A landscape with many valleys, sampled at points; each row gives a point and its height.
From any point a ball rolls to the lowest of the 2 points nearest to it. It stops when none of these is lower. Distance is the straight distance between rows; heights are no part of it.
Q484 h=4.77: [ 63  56 185 138 124 152  78 122  80 109  98 154 147 116 139 140 123  95
 176 157 139 117 162 156 143 121 138 114 112 104  84 124  46 138]
Q513 h=1.63: [141 146 141 114 137 124 135 148 167 110 137 165 107 112 142  74 159 132
 106 175 131  90  91  88 119 149 116 137  85 170 125 136  97  55]
Q455 h=3.24: [135 123 121 108 168 156 115 132 141 148 125 163  84  78 200 100 128 123
 147 159 103 101 170  98 106 180 165 135 133 120 136 122 128  75]
Q624 h=6.44: [147  85 151 150 148  60 102 165 134 129  94 143 134 112  94 152 110 102
 124 157  96 150 129 171 133 100 110 163 135 103 107 103 154 153]
Q749 h=5.50: [142 159 134  94 134 153  87 158 127  99 124 133 114 164 158  97 125 161
 127 135 163 133 159 168 115 120 199 131 149 111 152 137  75 122]
Q755 h=8.04: [136 143 131  97 119 148 102 118  61  33  99 194 123  90 143 106 117 139
 107 123  90  94 149 147 181 158 125 143 197 153 111 114 123 121]
Q652 h=3.58: [ 68  86 101 160 118 132 103 130 116 156  91 131  86 104 136 134 115 102
 172 123  90 130 136 112 130 143 146 127  99  94 123 143 166 134]
Q545 h=4.99: [100 141 106 164 101 145 162  77 131 160 133  61 140 108 143 183 148 124
 133 111 142 156 162  94 117 121  94 103 132 102  96 150 206 179]
Q951 h=3.48: [124 149 162 126 120 123 192 119 144 162 187  95 124 189 129 176 137 152
 117 125 156 132  88 151 109  87 136 141 123 121 145 100 142 102]
Q295 h=7.92: [119 154 136 118  96 167 150 108  75  43 115 174 111 113 125 147 135 155
 115 122 116  92 143 174 186 142 110 138 176 119  94 118 172 132]
Q691 h=4.74: [ 96 108  92 148 130 100 132 113 120 148 140  83 143 100  98 167 103 123
 114  77 126 141 167  73 130 102 101 121 171 126 123 145 194 191]
Q34 h=4.24: [163 141 123 116 146  96 112 168 129 111 113 109 140  89 129 140  87 149
  90 167  98 150 146 141 163 146 110 125 176 126  83 116 188 168]
Q741 h=2.12: [195 137 160 106 128 132 103 141 170 117 110 132 158 163 119  72 169 136
 117 173 189 157 115 133  89 115 121 155  98 136 120 124  40 137]
Q159 h=2.78: [110 149  83 139 115 171 150 113 115 210 137 103 101 130 162 140  91 134
 181  96 132 147 158 143 112 159 155 114 153 115 104  71 164 143]
Q665 h=3.86: [202 167  96 107 161 129 135 135 122 127 122 137 122  92 135 123  99 154
  92 148  99 128 142 126 123 163 123 147 183 137 129  91 195 145]
Q972 h=4.56: [128 156 126 143 138 101 140 176 157 145 137  93 157 110 107 151  91 154
  87 140 101 162 100 126 150 122 106 109 150 130 101 129 200 171]
Q710 h=2.05: [135 111 121 107 165  92 116 181 143  86 170 146 132 183 108  75  96 139
 121 114 149 143 103 149 114  89 119 136  67 107 159 143  58 132]
Q813 h=5.66: [115 122  61 103 110 138  96 126 121 101  99 125  88 132 121 115 151  98
 133 109 107 144 132 106 160 164 135 134 105 111 195 223 143 116]
Q811 h=5.97: [181 112 172  87 103  84  94 177 154 123  61 174 148 114 130 147 142  67
 138 223 105 168 115 192 153 149 115 157 138 137  95 129 115 109]
Q313 h=1.65: [111 160 154 128 136 137 128 184 198 136 144 100  98 145 163 113 134 154
 103 179 134 133 129 133 124 121 166 128 121 101 114 167 152  92]
Q962 h=2.93: [135 126 124 146 111 132 113  92  85 131 135  95 149 161  73 116 127 137
  98  66 159 158 144 126 102  93 140 130 172 131 165 108  92 189]
Q758 h=2.87: [213 153 112  96 159 154  87  89 111 149 129 106 174 120 128  87 108 154
 107 124 138 170 141 125  81 149 108  92 157 157 135 107  86 173]
Q974 h=3.20: [ 89 150 127 107  89 108 142 167 171 165 148  82 125 152 128 175 135 122
  91 120 132 125  97  78 151 141 158 129 145 179 170 184 133  73]
Q432 h=3.23: [124 152 144  89 136 126 179 161 146  63 179 160  80 186 135 111 145 134
 100 126 148  91  62 131 148 118 130 167  99 156 177 151 103  65]
Q767 h=3.92: [153 151 115 119 147 127  95 158 128  94 124 119 148 134 107  71  93 168
  81 146 130 149 106 131 132 121 117 106 142 127 117 141 118 165]
Q579 h=4.73: [124  91 105 129 150  78 147 131 152  97 181  80 131 123 101 152 101 153
  95  81 122 125 178 112 134  98  86 114 142  94 128 183 189 181]
Q234 h=6.56: [154  86 119 133 177  90  93 145 106 132 105 154 136 134  78 110  72 122
 141 127  96 158 141 159 114 102 142 151 139 103 137  94 128 175]
Q83 h=5.73: [ 69  79 111 107 176 134  92 164  98 110 178 133 115 163 139 141  48 133
 173  93 107 140 176 170 133 104 161 103  79  74 143 162 104 164]
Q396 h=7.49: [179 123 166 146 126 132 138  58  90 148  92 154 146 106 143 169 139 113
 166 138 137 130 168 157 104 136 118 144 160 138 105  43 100 130]
Q207 h=5.27: [115 130 136 165 137 152  86 141  96 126  67 148 122  86 131  58 104 153
 137 170 110 130 100 151 143 152 138 100 150 128  77  75 124 175]
Q413 h=8.46: [130 123 194 124 152 140 105 186 116  71 101 177 137 155 122  99 129 145
 147 190 142 113 133 210 145  85 158 148 130  93  66 121  87 164]
Q122 h=3.29: [170 170  97 105 144 152 135 134 164 170 152 120 170 123 118 137 116 130
 110 121 119 126  60  62 116 165  96  71 106 182 165 175 120 123]
Q299 h=5.52: [ 52 110 130 115 147 118 140 140  88 101 196 121 119 162 144 160  85 144
 146  88 122 113 161 139 132  94 137 108 111 102 138 139 111 135]
Q874 h=4.65: [ 76  86 166 155 163 106 112 153 118 223 153 116 145 141 152 156  78 119
 176 140 104 155 144 145  89 102 155 109 115 107  87  53 107 127]
Q744 h=4.43: [139 179  90 112 128 183 111 114  71  90 120 134 128 130 140  63  75 176
 123  91 123 129 106 156 152 164 158  88 156 155 151  91 102 146]
Q626 h=3.63: [131 138 116 142 130 134 161 111 155 195 156  92 177 115 124 167 121 119
 131 115 115 136  95  76 117 143  71  74  92 158 120 132 152 124]
Q674 h=5.53: [109 134 134 192 143 145 120 131 125 127 109 155 135  87 122  80 111 139
 144 162  90 114  66 129 140 139  97  95  94 131  65  78 150 145]
Q695 h=4.13: [ 90  64 117 142 123 106 118 114 112  85 124 121 110 110 101 172 112 113
 153 113 114 135 187 162 137 105  92 120  95  61 109 171 160 168]
Q176 h=4.36: [138 131 138 117 143  99 118 164 103 111 130 147 170 134  84 107  54 153
 100 129  87 136  71 150 150 125  92 112 143 168 110  83 110 154]
Q692 h=5.28: [124 141 149 108 103 162  63 127  96 104 104 127 161 163 139 118 133 152
 142 134 175 153 169 168 124 130 196 119 172 137 122 119  30 152]
Q706 h=7.29: [155 119 150 159 133  87 149  86 112 157 117 122 147 102 111 147 152 109
 113  99 131 119 166  96 105 101 117 159 190 155 123  84 143 153]
Q258 h=3.87: [ 88 144 140  95 139 118 159 196 138 146 184 134  95 188 160 132  92 141
 115 114 128 108  92 158 125 105 201 150 133 138 185 118 113  58]
Q887 h=2.90: [167 176 116 129  96 166 141 105 149 160 114 121 175  99 119 130 153 149
 111 124 136 113  73  83 140 174 113  92 143 184 133 140 123 121]
Q161 h=3.10: [150 134 104 101 143 115 130 111 140 103 124 125 103 111 131 128 155 124
  83  95 124 107 160  76 140 139 127 162 159 148 177 181 153 103]
Q834 h=3.57: [131 128 108 118 171 184 103 132 121 112 133 161  89  85 181  67 107 135
 157 153  93 116 152 115 119 181 124 110  99 117 120 123 125 122]
Q625 h=3.54: [105 147 128 104  92 100 139 149 175 151 132 129 114 138 139 136 174 100
  98 116 144  84  97  57 146 145 153 152 125 199 179 168  96  43]
Q842 h=6.28: [131  72 170 143 109  62 106 137 150 116  92 146 168  85 108 154 145  80
 118 153 108 143 125 131 135 108  76 146 123 130  90 129 126 135]
Q969 h=2.28: [146 138 168 117 115  97 114 166 212 152 121  96 139 129 146 148 174 112
  96 176 141 148 131  99 134 101 134 142 130 138 107 167 125  81]
Q134 h=4.14: [ 58 100 126 143 143  93 141 138 117 145 172 155  81 160 124 124 106  98
 149 105  96  68  96  84 119 125 144 125  69 165 152 100 108  62]
Q865 h=4.90: [ 92  75 199 142 165  95 124 121  94 161 148 152 155 139 131 195 106 112
 170 117 116 126 167 162  99  73 134 136 120 106  85  56  88 132]
Q321 h=5.72: [114 129 147 103 157 167 107 158 133 111 128 150  99 131 179  57 144 163
 135 143 149  88 168 127  98 113 212 142 143 102 131 129  82 112]
Q529 h=4.00: [ 70 122 171 161  80 118 163  95 118 169 147 106 145 173 114 173 139 121
 145 109 159 107  92 133 118 108 138 128 106 160 126  82  62  84]
Q852 h=1.33: [127 104 118 133 144  96 135 173 128  81 126 169 121 190  53  77 108 122
 124 110 139 139  85 172 142  70 120 167  82 101 150 143  96 164]
Q826 h=5.25: [113 115 118 121  91 123 113 111 122  70  92 157 125 109  99 122 166 102
 111 131 135 109 140 106 165 120  96 139 128 131 116 176 128 124]
Q150 h=2.32: [215 147 124  97 136 133 100 110 127 135 113 143 163 166 127  88 130 141
 134 131 167 161 114 151  89 132 142 137 128 157 162  94  40 136]
Q92 h=0.95: [119 169 149 126  98 133 158 173 165 115 125 114  99 153 139 141 136 160
  87 162 128 120  90 141 166 122 153 143 152 138 114 140 159  96]
Q281 h=4.92: [ 97 137 111 116 106 148 160  99 105  52 174 104 112 167 115 123 142 138
 109 114 163 106  86 113 143 121  86  97  73 123 139 181 117 130]
Q762 h=2.14: [193 159 128  84  93 146 133 113 153  81  91 185 112 112 140 107 195 109
 108 166 136 108 128 131 149 163 108 182 137 149 125 152 111  74]
Q824 h=3.52: [ 62 139 141 138 106 128 128 132  98 102 139  91 130 128 142 213  91 149
 126 121 116 141 174 160 156 117 132 114 178 102  74 124 184 169]
Q567 h=7.07: [152 120 120 139  91 155 117  33  96 153  86 110 168  90 115 160 175 107
 132 105 155 139 172  88 116 142  87 116 157 154 133 141 117 149]
Q594 h=8.32: [140 115 162 112 157 125  87 194 145  43 111 169 124 109 131  78 111 141
 107 196 118 125 134 163 148 134 124 135 131 117  70 139  97 143]
Q81 h=5.02: [121  72 156 111 135 161  59  95  80 116  99 141 151 134 151 128 121 120
 175 138 151 151 199 166 112 124 152 115 132 106 117 122  37 169]
Q913 h=5.92: [ 53  91  92 123 134 146 105 138  68 117 124 158  93 164 117 163  77 111
 182  76  86 133 121 163 149 127 159 116  82 101 167 152 127 140]
Q985 h=3.40: [128 131 115 130 128 152 105 110 117  96 139  97 126 152 101  85 140 154
  98 103 177 155 148 118 118  99 132 117 131 106 148 173 102 173]
Q29 h=4.93: [104  93 165 134 124  94 117 107 135 125 158  84 167 137 135 178 143 119
 121 122 156 146 197 117 109  90 106 131 128 119 103 153  99 137]
Q627 h=7.17: [201 125 134 117 110 121 136  52 119 126  86 146 167  93  95 155 169 105
 108 123 146 128 146 109 117 127  74 149 176 161 133 111 122 139]
Q304 h=3.91: [ 99 131  98 156 130 126 162 109 119 208 180  80 142 141  99 143 100 115
 146  77 127 145  96  66 113 130  97  85 110 143 149 107 168 159]
Q508 h=4.71: [134 168 101 140 141 178 128 135  69 131 136 119 136 153 122 105  55 177
 144  95 124 155  97 171 129 138 147  87 147 119 140  62 139 181]
Q938 h=4.25: [ 69 132 153 139  62 158 133 123 101 117 106 140 139 177 104 150 157 125
 171 112 164 117 104 171 146 113 144 148 115 126 125 119  57 114]
Q918 h=4.44: [ 62  80 148 161 135 119 100 152 110 217 119 135 125 158 146 178 104  90
 205 131 109 146 129 152  98 112 193 132  86 108 116  89 111 112]
Q399 h=2.46: [142 155  81 143 104 146 131 111 126 161 100 124 124 113  93  91 137 124
 124 111 129 124  88  93 136 153 139 117 138 158 161 151 130 123]
Q384 h=6.96: [161 133  83 154 112 157 125  69 110 211 106  97 150  87 120 133 135 112
 156  83 135 149 153  79  93 154 104 112 180 157 118 103 144 181]
Q940 h=5.00: [113 101 137 129 129 123 118 115 120  77 119 145 108  60 136 128 146 117
 104 148 103 108 161  97 155 144  95 125 146 123  94 143 148 121]
Q739 h=3.11: [168 157 100 141 118 181 150 129 139 130  87 172  93 131 116  82 150 136
 154 148 125 113  92 174 132 151 150 144  96  94 138 119 137 110]
Q201 h=6.23: [138 124  95 119 168 135 133 119  90 124 141 132  98 176 119  73  92 144
 138  67 127 146 138 148 100  96 172 140 134 107 198 108 137 157]
Q188 h=7.59: [191 160 132 108 107 129 113  84  82 135  91 130 156 126 123 162 129 138
 155 138 137 148 174 176 123 157 167 134 204 153 134  66 104 151]
Q523 h=3.56: [ 98 158 101 152  90 172 133 108 126 163 119 121 124  53 185 144 139 126
 144 140 113 117 130  87 145 208  96  95 143 159  62 104 175  99]
Q342 h=2.86: [123 124 137  99 144 128 126 127 173 157 132 122  91  79 207 158 166 109
 132 162 118 106 192  87 109 174 150 153 134 126 138 150 140  39]
Q104 h=1.49: [135 140 154 171 119 131 157 103 156 196 110 120 120 131 136 117 168 125
 145 137 144 121 110 121 100 113 155 144 122 125 119  81 130  94]
Q841 h=5.31: [ 91 110 142 138 145 150 143  91  98  60 139 144 100 102 143 102 143 148
 131 113 147  82 189 106 129 104 120 138 137  95  92 137 128 144]
Q333 h=2.79: [ 96 132 175 129 116  72 131 175 198 172 158  80 161 143 125 185 153 104
  85 126 134 135 103  65 131 104 118 120 132 174 122 177 114  89]
Q971 h=2.40: [188 138 106 108 106  84 103 118 115 150  85 137 145 161  82 122 164 109
 108  84 152 160 129 129 114 127 173 188 192 165 211 128  90 135]
Q702 h=2.22: [142 153 103 123 117 129 167 149 175 103 136 104  75 168 110 130 159 132
  87 128 145 138 104 125 149 112 136 167 120 101 190 207 187 117]
Q229 h=5.46: [119 115  93 112  97 148  98 102 137  83 106 147 127  98 122 113 175  91
 125 135 129 126 132  80 154 170  92 117  78 132 143 220 111 108]
Q828 h=2.42: [151 165  95 119 135 170 122 116 133 181 131 111 117 122 160 108 110 154
 149 132 141 142 148 147 106 166 173 116 146 114 131  92 125 122]
Q955 h=3.83: [ 90 101 117 135 113 105 130 126  89 102 118 115 125 128  95 206  94 127
 127 107  92 144 164 164 167 109 104 137 151  94 108 141 194 176]
Q857 h=7.81: [124 184 123 108  81 167 150 124  78  53 119 142 120 151 130 143 103 174
 106  93 138 104 115 190 185 139 159 126 200 136 145 126 150 133]
Q8 h=5.71: [118 138 127 175 120 148 150 121 117 149 103 165 113  93 129  67 134 127
 147 142 102  87  65 107 123 156 121 114 103 162  99  66 128  92]
Q146 h=3.90: [101  51 123 111 166  54 106 138 166 139 214  77 131 100 136 149  98 126
 132  90 116 125 209  94 112 108  96  87 126 112 126 162  97 147]
Q388 h=1.57: [160 176 142  99  78 187 153 115 152  92 112 174 100 109 163 112 185 148
 120 157 136  79 114 152 159 179 149 151 125 149 116 130 105  51]
Q988 h=2.69: [152 128  95  90 152 102 160 145 131  54 173 152 116 191 110  94 119 125
 103  91 145 118  84 148 133 102 101 153  61 134 206 172 113 113]
Q285 h=2.31: [155  99 130 111 142 104 110 135 174 142 114 161 135  86 144 123 169  73
 125 173 112 118 104  71 117 166  82 123  70 161 128 164 106  69]
Q794 h=2.41: [124 140 133 177 120 124 124 115  85 172 138  68 163 143  70 120  97 157
 108  86 140 159 125 117 108 101 136 129 190 143 130  76 141 217]
Q284 h=4.38: [138 132 156 122 168 131 149 131 170 137 202  93 167  79 180 139 113 143
 102 150 117 123 140  84 113 145  52  74  99 127  66 108 163 122]
Q355 h=5.32: [157 141 113 156  82 137 154  72 159 165  81 111 136  91 136 177 198  99
 138 142 126 131 127 106 116 151 110 135 118 113 122 144 187  98]
Q730 h=3.88: [ 77 104 102 155 102 140  96 137 105 128  68 163  96  70 144 112 124 103
 162 136  73 114 110 113 157 178 120 130 117 140 111 131 172 118]
Q581 h=5.12: [ 85  92 170 135 149  74 160 106  90 151 188 128 145 149 120 192  94 128
 138  87 106 109 170 123 107  79 113 144 136 132 108  74 128 119]
Q398 h=5.33: [ 61 117 134 138 146 126 163  97 113 153 202  96 113 152 145 165 105 136
 145  99 142 109 159 110 107  99 118  98 102 108 122 107 140 127]
Q754 h=3.82: [ 98 125 139 106 142  75 141 143 163 166 167 129 110 136 141 126 139  96
 117 110 131  79 114  60 110 122 148 136 114 163 172 125 114  47]
Q23 h=3.75: [133 134  98 131 124 181 116 112  69  90  85 158 112 154 117 108 117 147
 162 105 128 125 142 193 143 122 189 135 153  88 154 122 129 174]
Q916 h=4.42: [ 59 126 140 128 114 130 145 146 102 106 148 176 109 169 123 124 123 112
 155 137 122  78  63 126 144 142 127 107  61 168 131 118  75  67]
Q371 h=1.64: [159 166 117 116 106 125 138 161 160 101 116 107 112 168 106 133 132 150
  71 142 125 150  78 131 170 122 130 146 146 138 136 193 170 131]
Q173 h=5.55: [ 78 127 122 145 111 175 131  92 116 100 114 141  99 120 152  93 151 142
 140 126 143  85 136 121 130 148 156 118 122 127 119 147 104 104]
Q833 h=3.74: [ 68 129 180 178 107 106 179 129 136 197 200  70 137 186 129 162 139 125
 130 124 166 119  88 119  93  76 144 117 109 118 138  85 121 100]
Q849 h=4.18: [115 134  92 155 123 152 105 147 142 107  88 149  97  70 120  71 140 118
 123 163  84 111  85  90 163 182 112 117 104 139 118 171 178 120]
Q936 h=4.34: [118 135 115 161 173 181 152 132 106 115 156 174  94 158 135  67 105 155
 172 125 122  90  89 159 119 117 147 102  61  97 134  94 120 131]
Q996 h=1.58: [165 138 168 125 141 124 133 131 168 167 146 124 163 155 128 106 153 142
 111 166 172 145 105 124  73 103 109 136  86 137 116  94  68 109]
Q546 h=2.99: [108  79 128 146 150  54 152 149 154 121 199 114 153 151  59 110 126 116
 103  66 146  92 106  84 109  80  81 104  94 144 158 156 103 148]
Q790 h=8.18: [117 131 139 114 127 151  80 178 115  41  96 172 101  81 145  76 120 142
 107 170 106  97 147 145 165 165 162 137 166 134  98 150 126 125]
Q747 h=4.50: [ 83  92 153 157  89 152 105 101  75 133  75 164 132 132 118 150 152 103
 182 130 120 115 146 170 136 113 160 140 132 115 104 101  98 128]
Q274 h=3.27: [125 161 127 130  84 152 137 100 121 155 107 128 151  93 144 165 128 130
 137 147 105 124 105 129 150 191 107 114 123 158 103 110 134  97]
Q699 h=2.04: [117  89 127 131 127  80 140 177 125  67  92 182  98 158  71 116 133  96
 126 118 104 123 119 177 159  74 121 194 109  89 140 159 149 152]
Q519 h=3.72: [139 139 164 146 125 123 169 121 151 140 135 116 126 182 114 177 152 133
 141 140 158 149 114 173 116  70 123 163  85  82 125 136 137 123]
Q911 h=4.69: [107 134 108 103 136 132 138 117 107 101 166 136 127 158 126 116 119 119
 132 125 132 110  86 103 125 145  95  96  67 150 147 140  92 102]
Q31 h=3.53: [175 178  88 108 152 149 160 112 126 100 130 152  94 109 147 112 132 151
  88 106 107 102 132 113 139 154 126 152 162 146 160 122 183 108]
Q318 h=6.83: [186 124 125 132 142 128 114  82 129 183 110  80 157  82 160 166 130 114
 147 145 142 168 182 114  89 145 100 107 153 116 115 108 160 167]
Q426 h=2.68: [106 123  96 124 138 106 141 130 150 118 140 126  74 135 113 119 157 116
 100 108 125 108 133  87 136 118 146 165 116 105 178 187 173  93]
Q460 h=3.47: [ 97  76 129 116 164  48 134 160 175 154 211  92 150 125 111 138 105 120
 110 108 115 100 128  72 117 111  93  86  91 148 136 153 112 110]
Q464 h=6.34: [168 138 177 108 125 169 122 148 124  96  99 172 142 110 158 162 153 119
 154 209 122 135 135 211 136 152 116 141 101 107  80 128 114 106]
Q329 h=2.33: [161 168 104  96 135 124 145 156 162 127 169  86 150 155 111 136 104 160
  63  97 143 133  80  99 139 109 113 121 150 150 184 184 160 144]
Q734 h=6.71: [205 140 148 106 138 137 111  83 146 132 111  99 148  96 160 154 168 135
 113 177 152 150 187 121  90 135 118 121 159 103 108 122 140 141]
Q713 h=2.85: [123 127  87 103 123 139 131  72 104 139 140 130 101 132 156 137 128 118
 151  79 137 125 173 107 112 152 147 126 141 146 178 138 100 103]
Q617 h=2.48: [130 147 107 108 112 165 164  84 151 162 150 124  91 120 181 144 165 119
 149 122 144 100 149  97 109 173 160 137 108 137 164 130 109  41]
Q700 h=3.43: [154 170  90 141 116 178 117 131 104 117  77 165 105 109 125  99 121 143
 157 134 104 112 116 189 155 173 189 135 148  97 143 115 152 142]
Q664 h=3.19: [ 88 127  88 116 127 149 124  96  81 171 137 143  88 136 149 110  86 117
 171  53 111 115 148 109 128 144 177 120 146 160 174  91 114 120]
Q725 h=2.01: [138 161  85 150 114 162 142 101 161 194 125  98 113 112 143  87 156 145
 134 125 159 124 118  90 108 154 168 118 138 128 160 113 142 117]
Q50 h=5.78: [144 137 176 124  84 103 118 170 176 125  73 124 140 138 126 162 151  90
 138 201 118 194  90 191 153 125 128 140 110 112  84 154 140 126]
Q393 h=0.90: [144 182 136 122 107 181 149 142 175 111 144 129 104 126 169  96 153 156
 115 174 133 104  84 130 135 173 134 115  90 145 117 139 106  61]
Q383 h=6.07: [112 137  76 117 160 148 152 132  83 127 148 156  91 169 120 122  59 140
 154  77  91 131 105 162 136 129 149 124  94 108 179 113 170 137]
Q641 h=4.19: [ 85 106 147 181 138 174 148 116 108 204 124 133 130 165 132 125 128 126
 212 120 136 124 119 176  98  90 173 108  81  86 119  84 112 139]
Q871 h=4.45: [111 121  76 141 151 116 134 126 110 192 142  89 112 123 112 108  98 122
 133  78 122 162 163  98 118 121 138 130 182 115 148 109 201 183]
Q909 h=4.20: [126 145  59 140 145 143 173 109 100 212 176 100 120 144 123 121  85 131
 149  69 140 162 130 112 101 126 117 103 148 120 140  81 201 173]
Q618 h=6.11: [123 117 183 156  93 101 127 111 156 136  89 143 162 104 129 136 177  96
 131 158 141 130  91 111 133 124  84 118  95 159  80 124 112 108]
Q103 h=4.09: [129 130 101 127 165 142 146 111 123 149 176 117 142  73 179 126  91 133
 133 136 121 138 155  92 111 157  60  90 124 119  75  99 171 145]
Q37 h=1.77: [218 153 117 119 131 119 111 125 133 175 109  95 157 176  97 100 148 144
 114 115 166 181 126 158  76 119 177 157 165 148 184  85  82 159]
Q593 h=5.94: [106 115 185 174  93  94 107 138 165 151 111  98 186 136 105 126 172 108
 115 150 165 144  90 100 111  96 101 106 116 169  77 127  67 135]
Q584 h=6.39: [161  95 114 133 202 120 117 127  77 117 127 170 110 151 106  61  79 129
 159  90 108 144 147 160  96  76 162 152 135 105 169  84 102 184]
Q428 h=4.40: [134  71 111 132 158  93 136 101 143 108 139 113 119 115 112 126 141 112
 134 106 133 139 175 125 114  95  96 136  99  76 138 179 150 157]
Q694 h=2.38: [112  91 158 156 119  68 129 143 139 126 148  89 174 145  42 147 142 120
  86  91 142 143 110 105 124  65  99 142 138 142 134 142 108 174]
Q818 h=4.87: [178 109 124 135 134 117  74 147 172 109  76 102 167  67  93  92 167 119
  95 154 135 145 139  83 123 127 108 116 159 117 107 193 152 186]
Q422 h=1.70: [114 135 144 195 108 105 169 120 123 164 139  89 155 135  68 136 138 131
  96  89 137 125  81 109 117  73 116 137 152 136 117  96 172 162]
Q445 h=6.18: [162 118 176 106 157 125  88 180 132 119  93 147 136  93 164 162 113 117
 147 212 103 156 152 189 139 153 132 122 126 107  84 101 117 124]
Q38 h=5.47: [179 141 130 138  91 123 124 125 188 132  67 104 127  93 131 149 200  87
 110 172 122 154 127 116 136 144 115 147 130 111 131 180 188 121]
Q99 h=4.11: [ 65 145 158 139 105 119 166 179 161 177 155  93  86 174 139 143 119 146
 133 129 141  98  84 143 141 100 208 143 143 128 151 102 126  66]
Q40 h=3.14: [ 73 160 119 153 119 145 139 126  96 159 136  92 129 128 153 164  93 158
 149 115 132 129 146 133 138 141 143 107 182 117  85  80 168 146]
Q480 h=4.98: [143 159 120 142 131 167  94 123  82 133 104 117 149 112 136 107  77 176
 142 146 128 150 130 155 123 157 140  87 174 131  77  64 112 191]
Q402 h=5.51: [134 151 144 107  84 139 133 127 121  57 118 144 152 153 102 103 151 139
  86 130 164 124  97 128 172 108  92 141 147 154 115 147 100 141]
Q88 h=2.80: [111 100 129 117 157 107 118 132 139 141 121 164 108 127 151 125 145  82
 165 156 116 119 123 117 105 143 134 139  50 115 149 143  95  65]
Q67 h=4.70: [ 99  77 136 104 131  98  88 147 123  46 136 129 120  79 131 141 103 132
 100 141 106 115 184 126 180 145  89 115 156 116  97 180 126 135]
Q899 h=3.59: [118 154 145  92 139 121 160 192 163 111 161 150  97 203 142  96 126 135
 126 130 146 109  56 151 133  96 185 153  97 131 184 128  74  74]
Q273 h=7.40: [136 111 155 150 125 115 156  51  73 121 116 139 142 131 104 177 146 134
 140  98 148 119 178 149 113  88 117 166 168 119 117  74 125 146]
Q248 h=4.08: [150 152 117 109 113 162 111  96  51  66 104 155 130 146 117  81 103 157
 141  77 135 125 151 169 140 120 167 122 191 138 170  93 107 179]
Q205 h=3.77: [151 101  96 124 155 159 112 102 136 120 163  77 143  81 163 128  92 143
 128 149 122 157 176 117 109 157  52  64  88 101  88 145 152 182]
Q870 h=4.68: [128 125 180 111 143 113 149 124 170 123 184 100 157 126 158 194 132 143
 106 153 141 129 151 117 107 106  73 113  97 124  75 142 119  98]
Q115 h=6.46: [165 151 159 111 124 144 158 137 156  97 115 158 120 108 162 181 149 116
 127 194  98 137 121 178 148 157  88 143  95 108  93 135 163  78]
Q678 h=3.21: [ 89  54 116 149 141  75 106 161 152 127 120 146  93 115 112 144 131  81
 146 143  84 132 126 131 133 118 121 138  59  96 134 175 145  96]
Q727 h=4.72: [ 79 152 126 145 123 105 134 160 113 119 142 114 157 119  99 136  67 163
  82 111  95 118  85 110 170 130 102 106 166 169  98 102 160 155]
Q908 h=4.55: [155 123  84 156 133 125 110 148 170 113  91 110 140  62 101  80 141 133
  89 155 111 132 105  85 146 145  88 102 117 125 102 190 200 182]
Q7 h=5.18: [174  93 172 110 113  77 122 111 166 111 120 101 183 115 103 184 183 101
  92 148 159 143 188 107 121  98  80 151 161 124 107 168 116 141]
Q733 h=6.59: [183 152 136 108 144 149 127 119 176 135 120 103 121 109 184 160 155 132
 122 187 134 153 157 142 104 154 111 123 104  92 103 154 147 111]
Q731 h=5.75: [ 83 135 139 142 146 179 137 125 124 117 135 165  82 121 176  45 156 150
 153 123 150  57 147 111 119 137 204 129 128 130 122 107  77  77]
Q645 h=5.17: [139 127 111 169 124 120 177  77 145 153 113 102 113 100 145 188 183 109
 134 116 127 128 168 109 103 122 103 148 124  85 114 128 235 126]
Q769 h=2.84: [160 165 114  79 142 118 157 163 133 106 172 104 126 177 146 117  92 169
  77 105 135 141  84 139 149 121 152 148 152 151 194 127 141 110]
Q249 h=7.70: [151 164 148 112  84 128 139 118  95 101  95 144 128 159 105 163 139 147
 130 115 155 118 150 193 162 123 193 163 218 144 130  84 122 134]
Q714 h=2.65: [147 117 110 106 116  95 133 134 100  80 105 169 114 161  86 113 138 112
 108  83 128 123 121 146 145  90 142 188 148 127 196 147 136 131]
Q21 h=5.63: [159 113 151 142 105  84 126 157 190 125  65 141 121 105 138 153 169  68
 130 182  81 172 101 161 147 126 116 154 104 101  96 153 193 122]
Q437 h=3.36: [184 126  98  99 171 142  84 127 148 154 148  90 170  89 143 100  88 152
 107 151 129 178 162  94 105 153  96  75 136 122 119 150 130 188]
Q320 h=3.22: [128 168 132 104 139 125 183 125 118 110 182 113 118 189 134 174  95 165
 104 103 128 136  91 175 145 108 138 144 140 128 169 110 153 126]
Q919 h=4.29: [107  47 115  94 136  63  84 146 146 108 159 103 145  69 144 178 100 111
 118 105 102 110 189  83 153 160  78  91 120 135 117 192 120 129]
Q589 h=3.94: [129 129 140 154 150 146 147 110 132 171 134 130 132 163 132 159 131 110
 177 155 129 153 102 172  90 115 118 123  50  83 120 105 126 115]
Q16 h=5.15: [177  93 137 126 103 103  80 122 155 119  86  94 170 110  91 135 187 103
  98 146 172 161 174 100 117 101 115 147 167 127 113 190 114 179]
Q796 h=0.93: [129 122 164 152 165 101 144 118 149 207 158 114 163 127 142 108 141 118
 138 148 144 123 111 104  73 101 127 127 116 130 112  61 111  98]
Q280 h=2.83: [151 131 124  90 107  66 121 136 105 134 115 151 155 177  80 146 133  87
 108  78 134 146 121 134 127 107 133 191 152 184 202 133  95 114]
Q531 h=2.70: [200 137  90 109 135 144 130 119 141 106  80 185  81 121 124 101 173  89
 135 147 112 124 123 147 127 163 137 176  97 104 171 168 145  77]
Q451 h=3.89: [113 135  85 147 133 147 135 135 135 163 130 117 128  55 159 130 123 130
 132 120 106 102 123  50 142 182  86  95 143 165  95 131 206 137]
Q724 h=4.62: [ 80 139 109 131 136 164 127 163 111 131 153 150  97 170 141  84  89 141
 174 130 113 104  49 150 123 153 170  98  47 123 163 118  88 100]
Q705 h=5.74: [ 91 141 155 145  42 135 121 129 141 107 111  99 166 155  92 128 169 135
 111 136 174 135  85 110 160 112 114 125 138 171 110 165  84 140]
Q573 h=3.95: [128 118 106 128 198 175 113 125  86 131 135 190  89 111 161  25  80 136
 177 123  95 105 128 127 111 141 152 106 109 118 126  80 103 143]

Two balls start at each pair of points below. Name the first point that both come to, or write never.
Q567, Q7 -> never
Q34, Q594 -> never
Q849, Q207 -> Q393

Where does a ball stop that starts at each point below?
Q790 -> Q725
Q972 -> Q92
Q413 -> Q725
Q674 -> Q393
Q16 -> Q393

Call two points neighbours if one is among the 2 nearest of the other. Go from one point of each pair to the other, from neighbour to neighbour, staying as low as possible. Name the highest point that can't be avoided.
Q393, Q796 -> Q7
Q37, Q796 -> Q150
Q617, Q422 -> Q727
Q852, Q796 -> Q280
